Each scene shows the same named points in several views. A view is turned or mirrored, and shifted as a whole, has a little noise and may leave points out.
In the rows, zero is written as 128.

Scene 1
View 1
kad: [ 83 160  97 137 134 192 141 125 175 156 154  88 150 150 120  97 154 146
 165 136 128 103 127  87 135 137 118 161 137 137  81 118 133 123  99 146
 149 161  97 131 157 132 100 123 105 155 106 156 139 122 133 110 106  87
 159 169 130 109 177 156 171]
Fede: [148 150 111 153 129 119 148 121 158 162 116 114 113 126  88  93 122 170
 131 170 129 154 117 138  89 129  98 152 148 162 118 121 130 118 142 125
 132 151 117 146 122 122 140 168 143 146 130 138 169 134 180  96  95  92
 107 145 106  90 100 122 118]
savi: [143 146 135 136  94  76 149 158 187 165  93 115 119 131 143  81  87 169
 158 154 103 164 160 141  93 150 130  94 146 126 134 115 142 147 124 122
 108 169 119 167 114 105 112 197 118  97 137 141 189 159 133 114 146 105
 117 176 124 101  82 101 115]
pem: [117 169 130 166 124 139 133 138 175 156 121 120 119 129 126  91 146 167
 137 136 119 139 128 122 116 139 107 138 147 157 100 132 124 132 123 156
 145 163  93 145 143 113 119 156 133 133 120 124 165 125 149 107 124  92
  94 164 130 104  92 165 161]
Fupi: [160 161 117 171  96 131 135 150 157 136 121 138 122 116  95 122 141 156
 125 131 118 160 151 167  81 127  60 125 156 211  98 104 130 131 147 153
 181 188  90 116 137 104 151 186 129 124 160 118 189 146 202 102 164 117
  93 122  90  69  99 176 145]
Mizu: [134 152 101 129 125 151 147 118 153 153 132 105 136 123  93 106 121 152
 133 156 150 140 139 126  86 113  59 146 140 165 102  98 133 105 131 131
 166 148 110 121 136 135 133 154 120 158 135 139 165 119 182 103 120 104
 140 127 105  90 162 133 130]
lesum: [113 166 133 168  96 143 129 163 188 145 122 126 128 141 142  98 150 157
 152 116 102 134 154 135 128 154 122 120 150 164  95 127 124 158 114 164
 148 195  84 145 147  97 109 167 111 109 130 128 172 148 137 116 163 105
 101 176 127  93  95 175 173]
beni: [129 166 114 149 117 135 139 121 158 152 122 116 121 119 108  98 132 158
 123 148 141 148 138 134  92 119  63 132 146 169  99 109 122 113 137 150
 170 144 103 132 136 123 131 155 127 147 136 120 174 116 172 104 127 105
 113 130 114 104 117 154 141]
tiva: [ 85 177 122 130 102 175 137 135 182 145 139 103 151 128 155  98 135 131
 156 114 143 117 172  99 119 131  74 114 133 142  84 100 125 129 102 175
 185 160  92 125 159 122  86 135  77 142 122 127 166 113 115 121 162 118
 151 158 140 120 170 169 178]
gir: [123 147  98 141 133 164 150 121 159 154 137  96 138 143  93 101 139 157
 153 157 128 127 123 112 109 131 103 162 147 155 101 110 138 114 122 126
 137 161 109 133 139 134 125 147 125 150 117 160 155 131 173  99  95  84
 145 147 114  88 157 129 141]
Bapi: [ 83 159 120 105 103 129 153 138 197 162 123  91 147 130 168  75  89 144
 168 140 143 131 176  90 110 138 105 100 129  96 118  97 136 131  93 141
 147 145 115 152 142 129  77 150  78 130 117 146 173 121  89 127 148 112
 169 178 148 129 161 110 143]
Togu: [123 171 142 193 114 129 126 152 177 147 114 135 102 137 134  94 156 171
 138 123  96 145 126 143 125 158 127 128 154 174  97 143 118 158 131 170
 141 183  82 147 138  94 120 173 139 111 128 108 172 145 143 108 144  91
  62 167 128  99  46 192 178]
ragez: [155 122 100 130  98 114 162 168 177 157 122 102 149 151 103 108  99 165
 186 155  90 149 157 149  90 151 149 122 160 158 135 101 163 148 119  89
  91 215 119 158 128 102 133 208 113  93 147 180 164 196 178 104 140 101
 149 173  81  53 133  87 107]
resi: [106 195 156 172  89 119 119 140 185 149 100 137 105 105 167  82 140 159
 115 109 130 147 160 132 113 136  63  96 139 154  89 133 102 147 123 202
 190 145  80 134 146 107 102 156 115 130 130  79 190 103 118 118 168 116
  71 156 158 137  62 203 179]
sadab: [130 142 127 122  95  80 155 151 191 167  96 101 129 131 145  78  80 167
 163 162 112 159 162 125  95 147 135  97 144 115 138 107 141 139 110 114
 103 165 125 169 121 113 106 194 110 108 131 153 182 158 122 115 141 108
 136 177 130 103 107  87 110]
gozep: [163 155 126 181 126 100 133 138 156 158 105 135  94 125  90  97 142 186
 112 162 107 167 105 160  91 139 110 150 157 191 117 135 125 133 159 138
 124 162 102 149 111 105 154 184 169 127 135 119 178 141 193  89 107  85
  57 143 103  88  41 154 132]
View 2
Togu: [144 142 116 116 179 132 100 133  96 153 109 102 149 114 147 148 144 122
  78 130 115 138 129 123 122 111 100  78 127  58 134 154 154 131 145 100
 162 113  95  71 104 121 153  69 142 125 131 133 161 122 104 150 112 122
 123 153 144 104 191  91 124]
ragez: [142  64  82  91 117 131  95 121  72  71 159 141 171 146 117 140 172 193
 131 155 155 115 130  70 139 126  85 145 121  82 138  67 116 153 206  89
 113 142 116 105 120 135  89  87 127 122 128 138 112 102 179  90 110 152
 119 110 147 112 130 118 128]
sadab: [133 117 112  75 122 158 139 101 112 116 148 140 141 126 129 127 147 187
 151 167 147 133  95  90 157 135 107 142 117  69 148  70 126 118 182 105
 111 164 108 107  83 111 115 120 123 109 138 107 128 113 164 133 130 138
 133 118 162 134 168 137 127]
Fede: [179 135 105 121 107 136  98 132  78  87 118  84 125 138 124 123 162 149
 139 146 108 139 168 119 140 116  98 124  95 103 135 129 151 126 164 129
 124 140 115 140 142  99 102 117 154  71 120 103 152 149 157 162 120 173
 130 131 168 109 138  83 120]
lesum: [142 117 110 109 156 149  96 124  92 161 117 132 140 127 146 164 142 129
 110 132 118 130  99 122 125 123 101  76 119  67 124 132 149 146 146  78
 133 149  88  75 102 132 159  72 129 122 137 126 143 116 107 129 103 127
 119 163 145 118 180  98 137]
Fupi: [165 120  98 129 130 112  67 119  46 110 113 119 153 135 139 148 164 127
  94 139 106 117 143 143  97 100  93  89  90 122 137 156 160 171 132  93
 122 131 119  91 128 103 135  96 136  50 131 109 172 147 148 119  75 168
 118 149 143 101 144  89 117]
beni: [173 137 110 124 109 150  84 119  76 120 112 100 113 141 143 139 150 131
 144 136 101 137 133 146 134 115 105  98  89 113 126 144 165 137 141 114
 114 156 100 130 134 101 137 109 142  72 124  98 154 146 134 160 100 169
 129 151 158 117 150  73 135]
kad: [174 104  93 123  95 175  75 139 101 139 116 109  78 171 151 158 134 131
 188 109 104 136 110 128 177 136 106  74 103  82  93 115 153 124 169  95
 109 194  67 138 164 146 156  72 133 157 115 120  97 111  90 160 112 148
 122 170 149 134 144  46 171]
pem: [165 139 113 119 142 146  95 128  95 140 108 101 122 127 144 139 144 126
 120 127 108 143 126 125 140 120 106  85 112  76 129 139 160 122 154 101
 138 143  95 109 121 121 147  86 143 120 121 117 143 129 109 160 112 143
 129 154 154 121 172  78 133]
savi: [135 121 112  81 139 148 130 104 106 115 140 133 153 117 126 133 148 180
 130 167 146 134 107  91 141 131 106 133 123  68 154  82 132 122 173 106
 124 142 115  96  82 110 117 117 128 103 142 113 142 117 161 130 124 132
 132 116 158 130 173 137 119]
gozep: [172 149 113 131 150 108 102 145  71 100 105  70 156 112 121 121 166 137
  77 140 114 144 185 115 113 105  89 110 115  79 147 152 159 121 157 127
 162  96 119 112 127  99 109  98 157  88 120 122 175 139 147 161 122 152
 129 131 159  92 165  90 105]
tiva: [158 123 104 108 108 185  85 105 104 171 119 149  88 157 164 168 127 124
 187 133 100 127  63 156 153 131 114  63  95 106 105 124 163 149 131  78
  87 211  70 108 118 125 183  91 119 108 139 101 125 129  99 139  87 145
 120 175 147 144 165  74 162]
Bapi: [147 122 111  81 101 193 124  90 128 158 139 154  93 146 153 150 122 161
 206 152 128 135  56 115 179 147 122 108 103  85 120  79 139 122 165  91
  76 211  81 119  96 119 158 113 113 115 143  95 112 117 124 148 117 137
 132 150 160 157 168 105 157]
Mizu: [182 118  95 123  79 149  74 119  70  98 119 106 104 165 138 137 152 138
 169 136 103 134 141 137 146 122 101 106  82 131 118 125 160 143 152 110
  97 170 103 147 153 110 127 113 145  73 119  96 141 146 143 150  97 183
 127 144 162 115 126  66 142]
gir: [176 104  94 120  89 154  88 144  90  86 124  93 107 161 127 134 155 154
 168 127 118 140 152 109 164 132  95 116  98  91 114 105 144 120 187 114
 112 167  94 151 163 128 113  95 145 125 111 117 114 129 139 157 127 168
 128 142 164 119 126  63 149]
View 3
resi: [137 133 145  74 115 166 145 141 128  73 136 132 118 162 174 120 108 132
 135 147 112 137 113 114  97 134 177 129 140 163 152 159 132 111 202 146
  81 177  96 126 107 102 185  91 143 113 189 123 115 132 137 157 189 135
 211 181  76 104 199 179 130]
tiva: [ 91 141 105  44  96 162 139 129 105  67 126  80 137 152 142 130 122 173
  91 145 111 178 104 132  90 100 169 105  83 136 122 163 128 148 185  96
 166 138  94  98 109 121 212 125 175 104 192 141 150 131 114 200 182  92
 187 171 112 102 155 164 101]
sadab: [155 148 103  74 145 159 155 112 109 144 132 111 131 166 134 184 141 109
 172 149 112 118 118 109  98  97 166 160 140 163 106  73 181 183 131 154
 177 124  93  97 111 153 151 106 166 124 157 111 118 139 100 123 123 115
 119 161 120 150 138 126 109]
ragez: [144 120  92  87 167 166 169 106  84 174 165 136 131 141 120 201 163 127
 165 167 115 145 108 130 120 126 134 178 135 183 107  78 152 194  90 128
 203  95  84  76 104 142 128 131 147 152 125 123 141 120  45 131 123 137
  98 156 139 126  82 116 126]
pem: [123 123 134  95 123 175 140 117 118 115 153 146 129 156 157 111 120 129
 148 131 123 157 124 114 114 129 141 153 127 182 132 141 138 140 133 141
 120 152  89 101  88 124 150 121 131 128 156 122 139 138 132 170 150 123
 156 153 113 108 158 153 122]
Togu: [138 100 145 103 136 167 167 121 121 113 165 169 115 159 167 114 125 129
 162 149 112 142 119 115 119 162 144 180 138 195 159 136 136 133 137 150
  79 166  99 121  97 111 123  92 135 133 154 118 118 123 115 168 165 140
 182 178  98 103 162 165 138]
Fupi: [139 121 127  74 143 191 138 142  94 117 189 163 122 129 165 164 135 137
 143 157 122 160 107 143 124 141 128 140 162 176 146 151  93 118 149 121
 145 134  74  84  90  91 176 136  86 148 148 137 147 129  71 135 184 181
 164 140 107  76 131 156 155]
kad: [ 75 129 116  87  93 168 136 103 110 111 137 113 152 153 132  95 118 161
 102 120 132 188 129 120 112 101 133 142  66 163 120 158 141 170 109 104
 162 136  92  77  78 139 156 148 159 115 161 132 166 139 139 225 135  71
 151 145 143 113 135 145  95]
beni: [127 145 128  75 119 189 118 133 111 110 156 137 135 140 161 133 122 126
 140 130 136 160 121 119 113 107 135 123 140 161 126 148 117 129 141 135
 150 134  77  77  77 117 185 150 100 134 162 130 158 150 126 147 163 140
 143 128 110  99 157 144 126]
Bapi: [122 159  97  54 109 152 143 111 110 101 103  74 140 166 124 156 130 140
 123 143 116 145 117 112  84  73 181 128  97 140  98 110 176 181 162 130
 181 134  95 100 110 158 189 115 195 104 185 124 138 142 124 170 136  75
 148 167 124 145 154 140  86]
gir: [107 133 117  91 117 180 123 108 105 138 156 133 144 138 138 119 126 138
 130 117 145 171 134 122 123 105 121 149 101 175 118 141 134 162  98 121
 176 120  79  65  68 134 152 160 118 133 145 128 171 145 125 184 127 107
 127 120 140 109 124 130 106]
Mizu: [114 154 121  74 105 191 106 123 107 111 158 125 145 134 153 125 118 136
 119 119 145 176 127 125 114  85 126 116 120 155 114 161 115 141 129 118
 177 117  74  59  67 122 195 174  91 127 161 138 179 155 134 164 151 126
 135 112 129  93 140 136 112]
gozep: [154 120 152 111 149 192 134 127 116 145 182 194 123 148 179 133 120 100
 184 134 139 135 132 114 127 145 122 174 180 201 147 126 127 128 112 167
 106 150  76  91  73 113 128 128  69 151 133 119 138 144 118 130 150 177
 136 130 108 100 153 146 145]
View 4
resi: [150  71 134  97 145 126 164 151 112 119 115 127 129 180  98  91  92 110
  77 116 169 202 122 142 112 138 117 151 112  88 124 206  98 143 101 167
 121 150 138 169 164 134 191 117 139 119  69  97 173 155  69 129 140 127
 122 201 157  68 120 124 100]
gir: [157 116 112 108 115 133 125 101 123 104 117 121  89 107 131 115 108 160
 120  90 114 146 127 111 100 147 105 149 116 163 170 143  78  91 180 111
 147 116 126  90 183 175 136 128  92 131 137 148 133 139 137 179 157 123
 145 131 130 125 142 121 160]
Fede: [180 115 115 116 109 145 146 112 129 110 126 108  94 137 115 107 111 147
 109  71 104 137 106 103 122 177 101 119 119 156 121 160  92 101 145 141
 135  98 157 107 159 183 119 126 116 141 117 164 141 117 132 177 161 154
 135 130 174 132 143 100 139]
beni: [170 105 118 113 119 140 146 120 129 111 120 116 101 149 112 106 109 139
  98  85 124 158 108 117 117 167 106 135 116 132 123 167  92 111 132 139
 132 115 142 124 161 167 145 125 123 127 104 141 151 124 111 159 158 144
 134 153 170 110 134 112 131]
pem: [152  92 118 105 124 120 138 130 102 113 123 134  99 142 122 106 100 139
 108 105 138 162 131 128 117 140 117 153 129 142 148 182  94 125 134 152
 116 128 145 131 172 160 162 129 125 133 116 125 144 146 106 150 148 121
 134 157 137 105 144 121 137]
Bapi: [113 139 118  97 158 128 142 146 128  75 117 148 134 183 105 121 104 177
 116 132 107 160 125 128 103 123 124 179  94 143 208 156  97  85 155 134
 180 168  88  61 199 129 183 107  77 121  87 150 160 162 131 149 130 101
 144 178 156  85 131 144  86]
sadab: [135 143  93 119 146 148 137 147 112  77 134 151 114 204 114 114 106 177
 152 102  77 105 138 118 140 145 123 148 109 166 188 167 131 100 128 174
 146 118 137  61 178 140 154 128 105 140 104 158 153 128 132 129 128 124
 141 160 183  92 167 123  75]
kad: [131 110 119  95 126 107 122 107 113 106 111 134  98 101 139 125 102 164
 108 121 141 176 141 122  87 121 118 182 114 150 194 149  65  96 189 105
 153 153 101  99 200 159 173 125  78 117 140 132 135 175 125 176 153  94
 144 152 101 110 135 141 170]
Mizu: [168 115 113 114 112 151 146 104 154 112 109 111  94 120 115 115 113 148
 101  78 120 153 103 109  97 167  96 135 103 135 135 139  72  80 171  98
 157 120 112 105 170 171 128 118  94 126 119 151 149 128 122 176 163 133
 134 136 158 118 129 120 144]
lesum: [139  93 100 120 143 136 135 137 108 124 118 153  97 160 133 102  94 131
 141 111 137 160 152 131 128 128 114 151 125 128 167 186  99 122 132 152
 108 135 134 145 171 133 179 149 131 127 119  95 149 153  90 112 125 103
 130 167 130  79 153 136 125]
gozep: [182  88 114 122 109 134 139 118  92 121 134 117  77 147 118  92 104 129
 117  70 121 129 124 110 142 171 106 109 142 155 103 192 108 135 113 176
  91  80 198 147 145 185 124 142 153 147 121 138 141 114 109 148 160 153
 129 137 168 128 159  91 144]
ragez: [152 149  63 147 128 177 120 123 134  98 128 158  66 174 146 117 104 167
 205  79  60  81 149 107 150 159 110 122 123 174 186 143 115  79 161 139
 123  89 132  73 171 147 125 165 106 139 149 139 134 112 133 120 128 113
 142 123 158 107 188 129 116]
Fupi: [189  88  97 140 110 175 156 116 158 144 107 128  78 148 125 101 106 110
 136  66 130 151 117 119 127 178  95 113 117 104 101 161  85 107 142 125
 112  99 137 167 147 156 120 154 133 120 116 102 163 110  85 133 144 133
 117 149 161  92 140 118 137]
savi: [140 131  94 124 143 153 136 146 110  87 133 155 109 210 116 107 101 161
 154  97  83 108 134 118 149 152 122 132 121 158 176 176 135 110 118 178
 132 110 147  82 166 140 156 140 120 142 101 151 153 121 126 121 125 130
 134 161 182  93 172 121  77]
tiva: [125 107 121  97 148 133 150 129 149 106 102 142 118 147 122 119 100 143
 104 123 150 194 121 135  83 121 114 177  97 103 180 152  68  95 168 104
 165 171  76 119 195 126 182 121  85 105  99 112 161 167 100 143 134 100
 131 179 128  77 115 148 124]
View 5
Bapi: [100 108 112 148 116 124 120 173 111 134  75 108 209 114 136 115 159 163
 165 145 169 107 144 102 124 134 129 155 109 141 138 105  67  83 175 203
 168 159 108 155 176 128 120 142 144 105 123  85 169  62  62 144 108 179
 134 210  90 144 143 169 135]
Togu: [126 175 168 120  78 151 110 139 128 153 129 101 161 132 176 127 123 101
 152 158  96 144 141 128  73 139 113 130 116  80 158 121 161  94 161 124
 122 168 127 142 146 146 121 140 157  87 127  57 188  80 165 126 148 153
  87 131 175 128 110 205 156]
kad: [ 91 129 100 158 120 111 105 130 153 123  76 148 169 113 201  82 194 152
 168 162 118 105 188 105  95 130 130 144 115 126 102  93 104 133 185 192
 119 153  98 111 167 145 110 131 127 101 111  78 180  74 118 137 153 188
 145 213 112 185 108 186 129]
Fede: [ 99 141 119 121 125 133 120 118 148 111 110 113 158 121 164 134 181 151
 128 144 153 155 100 155 101 131 110 136 132 136 142 110 163 117 146 170
  72 113 124 135 162  97 129 118  99  99 104  91 147 122 134 117 139 106
 100 155 141 175 101 158 176]
beni: [ 84 142 119 122 122 119 109 128 143 127 108 110 165 128 191 110 188 162
 145 155 143 135 110 145 106 142  97 132 123 133 148 127 159 121 155 156
  89 139 110 151 164 108 122 130 114  99 112  75 169  86 128 121 136 143
  95 149 131 162 115 160 158]
savi: [134 131 154 130  92 159 149 159 102 128 103 105 192 129 101 152 115 123
 117 134 165 152 104 134 121 136 113 151 116 120 162  95 111  61 154 194
 147 138 135 172 153 121 129 133 143  95 127  76 150 109 105 123 125 125
  96 159 144 124 128 185 185]
Mizu: [ 75 128 101 133 134 112 115 116 151 110  83 131 169 121 192 100 212 172
 139 152 155 132 112 143 114 144  99 136 122 151 132 117 148 124 157 183
  71 126 102 144 164 100 122 134 103 101 109  79 158 105 114 122 146 135
  99 169 121 184 114 157 154]
gozep: [124 173 151 109 103 148 115 116 143 128 136  98 146 132 164 149 142 115
 121 146 121 164  98 161  80 135 106 128 137 101 156 113 191 110 142 137
  73 125 139 135 146 111 131 123 117  90 106  73 151 124 176 106 150  98
  83 126 180 152  93 176 185]
Fupi: [ 80 151 143 125  98 128 135 115 138 132  94 127 166 145 215 103 180 141
 118 160 139 146  88 159 112 162  76 122 106 127 167 140 187 101 151 155
  80 149 105 169 141 104 113 154 130  87 126  40 179 104 151 111 172 135
  49 110 163 143 121 186 175]
pem: [106 157 135 132  98 127 101 138 136 139 113 109 168 128 185 112 153 127
 164 161 114 125 150 120  82 135 115 135 117 103 142 123 140 112 168 144
 118 164 113 134 156 140 120 135 150  94 122  72 189  68 142 128 136 163
 108 161 144 151 115 186 144]
resi: [100 162 154 109  88 122  81 164 121 169 134  65 179 138 188 110 147 148
 178 177 123 115 113 115  82 146 100 132 113  98 180 169 156 100 157 101
 143 194 117 167 161 140 126 150 176  91 130  66 207  30 119 132 107 172
  84 124 138 116 137 170 134]
lesum: [111 153 154 138  81 143 124 146 120 147  98 125 179 131 178 105 138 116
 146 157 114 130 150 113  93 149 108 131 101  98 148 119 133  89 168 159
 142 176 110 156 144 147 110 151 160  93 135  50 194  74 140 128 149 169
  90 152 158 128 122 203 156]
View 6
Mizu: [117 129 110  73 145 144  78 115 140 146 124 140 121 115 135 111 147 113
 109 126 140 121 120 148 119 116 191 149 166 130 146 123 137 101 140 103
 125 136 139 153 124 124 112 131 156 144 168 113 101  73 109 163 108 123
  94 144  97  78 129 148 146]
ragez: [131 103  84  80 131 104 105 134 180 123 185 110  64  75 141 117 122 181
 174 149  97 112 149 162 118 111 142 159 138  88 125 143 126 100 118  85
  75  96 137  90 138 132 117  96 184 148 146  97  94  64  98 119 113 194
  76 116 131 142 184  85 156]
Bapi: [127 141 116  91 164 149 106 113 150 148 158 141  96 131 157  99 153 134
  84 110 189 159 101  84 110 164 151 116  95  69 159  88 142 133 137 125
  49 107 158 116 158 110 114 112 128 175 119 111 117  75 100 150 111 124
  70  93 138 141 120 151 168]
lesum: [129 118  87 125 150 128 175 141 185 156 167 156 146 135 153  89 141 147
 164 141 119 138 129 152 130 148 149 131 140  85 147  94 150 117 124  91
  67  98 163 117 122 131  96 135 166 185 161 149  97 109 140 146 125 106
 110  90 159 120 114 148 146]
tiva: [113 121 101  85 158 152 116 117 163 165 150 158 145 135 163  87 156 124
 113 104 173 148 105 123 138 169 172 117 134  78 163  71 153 122 142 100
  64 111 162 147 131 114 105 125 122 184 142 142 132  89 119 177 112  71
  75 113 144 105  88 186 165]
Togu: [138 123  89 155 150 120 210 156 185 157 147 162 155 154 138  87 139 127
 170 168 102 127 132 155 122 127 147 129 147  97 153 112 145 124 126  99
  89  96 163 117 118 149  92 161 184 177 180 147  71 126 159 136 131 110
 151  80 154 112 115 140 129]
Fupi: [128 118  88 105 140 137 154 127 172 153 135 137 146 121 124  95 104 129
 161 135  89 109 175 201 123 100 179 184 184 121 134 116 162 120 126  81
 124 120 146 148 109 122  91 136 196 165 193 147 105  96 116 164 134 108
 117 129 132  63 116 130 138]
savi: [154 139 101 126 156 120 160 129 169 132 162 129  82 128 130 109 117 149
 122 142 131 141 150 128  87 120 137 149 115  83 143 124 143 144 108 123
  67  97 142  89 148 122 101 123 189 161 146 112  83  85  99 114 125 174
 103  85 146 141 153  93 144]
beni: [123 134 113 101 151 144 120 122 148 151 117 151 134 135 132 107 137 110
 112 130 133 127 129 151 114 118 184 149 165 128 149 119 149 119 133 106
 123 133 145 151 121 124 102 143 170 150 175 123  92  89 120 160 114 113
 117 123 112  80 119 143 135]
resi: [139 144 110 141 165 152 202 122 167 170 135 159 161 167 129  82 123 110
 114 120 143 149 144 137 104 145 165 140 135  90 159  82 180 158 127 118
  79 111 164 142 129 113  84 154 171 195 169 161 107 123 131 166 140  77
 123  91 162  89  76 166 142]
gir: [107 116  97  75 140 131  85 135 155 147 137 156 123 116 151 111 173 129
 130 148 137 121  91 135 126 128 180 121 160 124 150 127 114  74 140  94
 107 130 142 139 119 138 115 128 140 144 156 101  87  74 129 147  93 131
 103 130  98 108 143 150 141]
pem: [129 132 103 125 152 131 159 138 168 156 135 160 144 146 143  96 152 122
 138 151 124 129 112 137 120 132 168 125 150 110 153 115 136 110 133 106
  97 112 154 127 121 142 103 150 161 167 170 130  77 105 144 146 116 113
 127  99 133 106 118 151 132]
Fede: [130 137 107 101 145 133 109 127 148 136 114 139 111 124 123 110 140 114
 114 147 115 119 130 154  99  96 182 156 167 139 143 143 129 106 128 110
 142 136 135 138 126 137 108 141 182 135 177 102  74  81 118 141 109 154
 128 123  97  86 154 122 127]
sadab: [146 139 110 115 157 126 140 123 166 128 164 119  67 119 135 108 126 149
 113 140 148 142 135 112  86 127 138 141 111  75 150 125 142 135 119 120
  66 100 144  90 157 122 110 112 172 160 133  99  87  79  97 118 120 179
  90  90 139 145 159 105 152]

In a view up to two points have been moved. Name them for each view, in the order of its rows, or write -.
view 1 -> Fede
view 2 -> gir
view 3 -> tiva, Mizu
view 4 -> beni
view 5 -> pem
view 6 -> resi
